A landscape with many valleys, sampled at points; each row gives a point and its height.
From any point a ball rolls to the lowest of the 2 points nearest to it. It stops when none of these is lower. Distance is the straight distance between rows; heights are no part of it.
<10> (h 40.2): 13; 0; -21; -7; -5; -29; 16; 9; -16; -29; 8; 11; -16; -6; -12; -9; -16; -1; -1; -17
<736> (h 60.3): -3; 7; -18; -9; 20; -13; 29; 5; -2; -2; 13; 20; -17; -20; 9; 1; -33; 33; -6; -13
<482> (h 73.1): 11; 0; -21; 4; 17; -16; 39; 10; 13; -11; 9; -6; -8; -7; -2; -16; -21; 13; 2; -8
<613> (h 32.5): -19; 10; -9; -18; 29; 19; -5; 29; -4; 21; 4; 6; 0; -27; 9; 9; 23; 7; -6; -3
<293> (h 30.6): 27; -3; 1; 1; -21; -24; 17; -1; -16; -26; 5; 1; 8; 19; -4; -15; 7; -30; -3; 0
<440> (h 35.1): -8; -26; 23; 7; -22; 24; -37; -20; 9; 19; -15; -4; 10; 27; 14; 9; 22; -11; -1; 5
<322> (h 72.8): 4; 19; -5; 2; 2; -9; 10; -12; 2; -8; 14; -13; -15; 1; 1; -16; -15; 15; 4; 1
<397> (h 84.9): 9; -27; 14; -6; -15; 31; 13; -36; -3; -4; 5; -5; 1; 14; -2; 2; -15; 2; -11; 16
<541> (h 81.5): -14; 11; -3; 22; -9; -4; -1; 6; 22; 13; -20; -17; 14; -6; -10; 6; 11; -24; 14; 14
<187> (h 67.7): -4; 32; -12; 12; 13; -36; -17; 32; 1; -26; 1; 4; -9; -10; -16; -2; 17; -19; 13; -36
<927> (h 74.0): -13; 37; 0; -3; 12; -6; -7; 23; -4; 5; 11; 0; -8; -26; 2; -1; 1; 17; 14; -37
<770> (h 15.9): 27; 4; 20; 3; -32; -31; 2; -8; -11; -18; -5; -8; 10; 35; -7; -16; 10; -27; -12; 7
<678> (h 64.0): -9; 2; 0; -4; 4; 19; 2; 2; -3; 9; 3; -4; -4; -13; 5; 4; -8; 6; 9; 19
<523> (h 60.2): -2; -15; 4; 0; 0; 17; -9; -9; -6; 10; 2; -6; 2; 7; 11; -3; 0; 2; 4; 27
<433> (h 52.4): 2; -10; 4; 15; -19; 10; -11; -33; 27; 6; -4; -4; 6; 8; 7; 16; -4; 6; 7; 15
<360> (h 23.3): -6; -11; 26; -1; -22; 20; -36; -28; -3; 1; -8; -6; -3; 27; 14; 2; 14; -4; -13; -3
<262> (h 28.1): 17; -66; 21; 8; 6; 44; 0; -32; 0; 10; -8; 4; 20; 37; 3; 15; -13; 7; 0; 35
<775> (h 76.0): 17; 25; -12; 11; 1; -17; 35; -1; -8; -8; 12; 0; -4; -17; -18; 5; -36; 16; 19; -23
<912> (h 24.2): 0; -4; 21; -8; -26; -15; -29; -13; -26; -18; -6; 10; -13; 16; 4; -17; 15; -12; -31; 7
<752> (h 54.6): 3; 22; -9; 5; -17; -42; -15; -1; -15; -33; 2; 10; -22; -8; -9; -2; -5; -3; 1; -5
<225> (h 87.0): -8; 9; -4; 18; -2; -1; 13; 2; 20; -1; -16; -20; 4; -4; -18; -5; -9; -17; 10; 11
<434> (h 77.6): -14; 37; -13; 6; 8; 0; 0; 17; 5; 14; 4; -7; 1; -28; -6; 10; 2; 7; 14; -18
<745> (h 40.9): 5; -27; 5; -4; 0; -2; 25; 8; -4; -13; 0; 7; 9; 22; 7; -22; 6; -20; -15; 26
<370> (h 78.8): -5; 5; 6; 2; -17; 9; 11; -22; 0; -6; 1; 1; -10; -13; -10; 7; -29; 11; 1; 0
<872> (h 86.1): -11; 12; -10; 6; 2; -2; 19; 5; 13; 1; -18; -1; -1; -20; -16; -2; -13; -6; -4; -3
<665> (h 20.1): 22; -50; 28; 10; -3; 35; 5; -34; 4; 11; -3; -7; 25; 48; 9; 4; 0; -1; 1; 33
<769> (h 17.7): -3; -30; 24; -2; 2; 5; 6; 14; -4; 19; -16; 3; 20; 29; 17; -14; 13; -24; -14; 39
<585> (h 10.4): 2; -7; 38; -2; -30; -2; -39; -17; -17; -7; -13; 1; -1; 35; 6; -9; 18; -13; -20; -1
<676> (h 50.9): -4; 6; -29; -13; 29; -20; 4; 35; 0; -7; 20; 13; -10; -13; 9; -6; 13; 10; 3; -26
<545> (h 30.3): 15; -47; 37; 13; -11; 20; 6; -12; 3; 17; -10; -1; 41; 41; 6; 10; 1; -11; 1; 39
<82> (h 30.4): -16; -15; -15; -3; 22; 30; 21; 17; 7; 19; -10; 5; 10; -24; -2; 13; -6; 5; -5; 26
<271> (h 51.0): 7; -1; 8; -5; -13; 1; -14; -6; 2; -5; 7; 15; 20; 6; 18; 6; 15; -8; -3; 11
<469> (h 73.2): -1; 35; 0; 3; -6; -9; 13; -9; -10; 1; 8; -4; -10; -16; -11; 7; -25; 14; 12; -29
<550> (h 67.8): 22; -13; -11; -7; 16; -8; 47; 3; -6; -17; 12; 1; -17; -4; -13; -11; -41; 22; -1; -10
<666> (h 64.4): 12; -8; -16; -21; 15; -13; 34; 2; -12; -17; 21; 14; -18; -5; -1; -7; -32; 32; -9; -18
<760> (h 55.7): -5; 7; -22; -15; 25; -19; 15; 27; -3; -4; 16; 22; -18; -24; 15; -2; -9; 25; -2; -16
<58> (h 81.8): 7; -6; 8; -5; -14; 18; 14; -40; -12; -10; 0; -1; -15; -3; -12; 0; -26; 16; -15; 4
<560> (h 12.0): -12; -16; 3; 8; 11; 31; 7; 4; 22; 35; -13; -21; 9; -2; -12; 6; 11; -3; 5; 19
<806> (h 49.3): 21; -8; 25; 10; -28; -5; 12; -8; 1; -6; -2; -6; 28; 21; -11; 1; 2; -25; 10; 21
<442> (h 49.2): -3; -14; -7; -9; 2; -4; 11; 1; 0; -16; -3; 7; -3; 8; 8; -22; 1; -12; -22; 6
<636> (h 42.3): 16; -3; 7; 8; -22; -13; 18; 3; 0; -12; -4; -1; 19; 4; -7; -5; -2; -29; 1; 12
<350> (h 30.0): 9; 3; -18; -24; 13; -28; -5; 18; -29; -34; 11; 11; -32; -7; -1; -8; -5; 9; -2; -56
<456> (h 66.8): 7; 43; -10; 11; 0; -40; 0; 5; -11; -19; 18; 9; -14; -11; -17; 9; -15; 7; 14; -48
<199> (h 25.3): -10; -1; -11; -14; 23; 12; 0; 31; 2; 16; -2; 3; 8; -11; 6; -1; 28; -5; -5; 15
<903> (h 64.8): -16; 30; -4; 14; 2; -11; -30; 19; 15; -1; -11; -1; 7; -18; 3; -1; 31; -10; 7; -12
<708> (h 61.4): 3; 5; 8; 8; -24; 0; -23; -22; 16; -2; 3; -3; 16; 18; 18; 1; 11; -3; 6; 8
<5> (h 92.1): -23; 1; -16; 3; 9; 31; -19; 2; 24; 46; -13; -11; 1; -19; 3; 29; 11; 17; 3; 4
<106> (h 34.7): -19; -1; 12; -2; -4; 28; -36; -22; 2; 11; -1; -10; -8; 9; 10; 2; 9; 8; -4; -5
<542> (h 41.6): -18; -19; 12; 16; -12; 32; -34; -5; 16; 32; -17; -15; 9; 12; 3; 19; 24; -15; 12; 0
<863> (h 70.2): 3; 44; -4; -2; 8; -18; 6; 2; -10; -7; 19; 4; -5; -20; -7; 2; -13; 14; 18; -47
<282> (h 32.4): 25; -1; 20; -6; -31; -15; -12; -33; -13; -7; 4; -8; 10; 37; 6; -23; 13; -15; -22; 3
<917> (h 12.3): 1; 12; 4; -28; 15; -13; -19; -4; -22; -22; 17; 15; -22; -5; 11; -18; 7; 26; -19; -35
<821> (h 22.9): 10; 18; 7; -18; 5; -17; -32; -4; -14; -36; 18; 6; -21; -3; 10; -17; 19; 14; -10; -28
<494> (h 70.3): 14; 22; 0; 5; -9; -12; -1; -28; -6; -17; 5; -17; -11; 15; -3; -16; -13; -4; 7; -2
<375> (h 13.0): -8; -14; -1; -5; 9; 5; -2; 25; 8; 18; -3; 1; 21; 2; 10; 1; 29; -17; -6; 35
<432> (h 42.1): 5; 16; 4; -6; -13; -2; -19; 0; -4; -16; 9; 13; 2; -7; 16; -2; 18; -1; 0; -1
<140> (h 79.3): 17; 16; -5; 18; -1; -15; 32; -2; 5; -17; 7; -13; -1; -10; -30; 1; -32; -3; 20; -3
<230> (h 47.8): 20; 13; -18; 7; -18; -42; 5; -16; -20; -31; 7; 11; -23; -4; -13; 1; -28; 4; 2; -9
<197> (h 35.6): -19; -29; -7; -6; 34; 33; 4; 2; 3; 25; -16; 11; 11; -6; 2; 12; -1; 2; -9; 38
<198> (h 87.8): 24; -24; 16; -11; -19; 19; -8; -43; -23; -4; 3; 9; -2; 18; 1; 8; -9; 4; -17; 24
<378> (h 87.7): -16; 13; -15; -5; 22; 22; 7; 12; 19; 50; -3; -5; 9; -31; -9; 22; 11; 24; -5; 2
<936> (h 81.7): -4; 2; -5; 5; -3; 1; 30; -5; 5; -4; -7; -1; -9; -21; -13; 9; -36; 13; 0; 2
<367> (h 33.1): -12; -38; 9; -4; 17; 36; 5; 2; -9; 7; -13; 8; 12; 13; 0; 0; -4; -6; -11; 46
<414> (h 28.2): -4; -16; 10; -1; -1; -9; 9; 27; -2; 3; -7; -1; 17; 18; 12; -15; 16; -24; -1; 27
<420> (h 34.4): 17; 5; -22; -11; 4; -37; 8; 16; -24; -28; 13; 5; -26; 0; -11; -3; -14; 0; 4; -42
<483> (h 43.1): 14; -29; 9; 12; -24; 27; -15; -34; 10; 11; -9; -5; 9; 18; 6; 24; -13; 4; 12; 21
<875> (h 36.9): -4; -9; 6; -13; -18; -8; -9; -7; -13; -16; -3; 9; -4; 17; 9; -23; 3; -14; -26; 3
<35> (h 65.0): -1; 1; 11; 1; -7; 5; -8; -16; -12; -4; -1; -16; -10; 20; 0; -13; -5; -7; 8; 13
<2> (h 54.3): -18; 23; 3; 7; 0; 6; -35; 6; 15; 16; -13; -16; 4; -13; 3; 13; 26; -3; 18; -1
<928> (h 44.9): -12; 11; -34; -13; 32; -19; 10; 50; 12; 11; 10; 7; -10; -28; 1; 2; 13; 10; 0; -35
<810> (h 77.5): -1; -7; -26; -6; 20; -8; 41; 28; 7; -1; 7; 2; -12; -15; -2; -8; -18; 0; 2; -18
<348> (h 38.6): -10; 18; -28; -15; 25; -4; 5; 40; 2; 21; 4; 10; -3; -37; 3; 11; 20; 15; -4; -12
<598> (h 60.8): -3; 28; -7; 8; -4; -34; -15; 9; -7; -25; 4; 6; -13; -9; -10; -6; -1; -6; 11; -28
<439> (h 23.4): -5; 10; -11; -22; 14; -17; -4; 16; -11; -21; 12; 18; -23; -15; 11; -11; -1; 19; -11; -50
<673> (h 74.1): -12; 26; -5; 13; -6; -14; -6; 18; 22; 0; -12; -9; 8; -7; -6; -1; 25; -25; 10; 0
<331> (h 36.0): 5; -58; 9; 20; -10; 39; -12; -31; 11; 16; -10; -2; 11; 22; 5; 29; -10; 6; 12; 25
<320> (h 82.7): -11; 35; -14; 10; 11; 5; 3; 10; 23; 45; -2; -9; 6; -28; -10; 18; -1; 21; 9; -15
<436> (h 40.1): 16; -27; 25; 13; -20; 16; 6; -10; 10; 9; -9; -10; 34; 19; 0; 5; 3; -15; 3; 27
<330> (h 68.0): -3; 13; -4; -10; 10; 2; 9; 2; -1; 2; 16; -1; -7; -5; 11; -4; -4; 13; 1; -1
<13> (h 32.8): -2; 17; 7; -10; 3; -9; -34; 5; -6; -24; 12; 7; -5; -10; 9; -8; 22; 5; 0; -21
<55> (h 74.4): -9; 31; -25; 9; 12; -34; 6; 25; 13; -12; -1; 13; 0; -20; -14; 9; 7; -12; 17; -32
<618> (h 27.6): -17; -4; 1; 4; 1; 24; -12; 1; 17; 33; -11; -20; 12; 2; 6; 5; 22; -14; 3; 7
<838> (h 23.9): -10; -21; -4; 7; 20; 36; 18; 6; 16; 36; -17; -13; 5; -23; -16; 23; -4; 10; 3; 27
<791> (h 44.1): -22; 14; 12; 8; -5; 14; -39; -6; 7; 11; -5; -14; -4; 4; 8; -4; 12; -2; 8; -2
<864> (h 27.7): -4; -43; 25; 3; 16; 18; 4; 0; -10; 16; -17; 6; 19; 31; 9; -6; 0; -9; -13; 48

Where does a ball stop that starts at each point below?
<482> -> <375>
<810> -> <375>
<456> -> <917>

Call two points neighbours if one is among the 2 nearest of the other. Go from one point of each pair to the other, from neighbour to neighbour, staying as low as possible. Name the highest point that can't be avoided.
<917> / <370> -> <936>
<917> / <665> -> <708>
<560> / <769> -> <197>
<375> / <665> -> <806>
<375> / <770> -> <542>
<770> / <585> -> <282>
<769> / <375> -> <414>
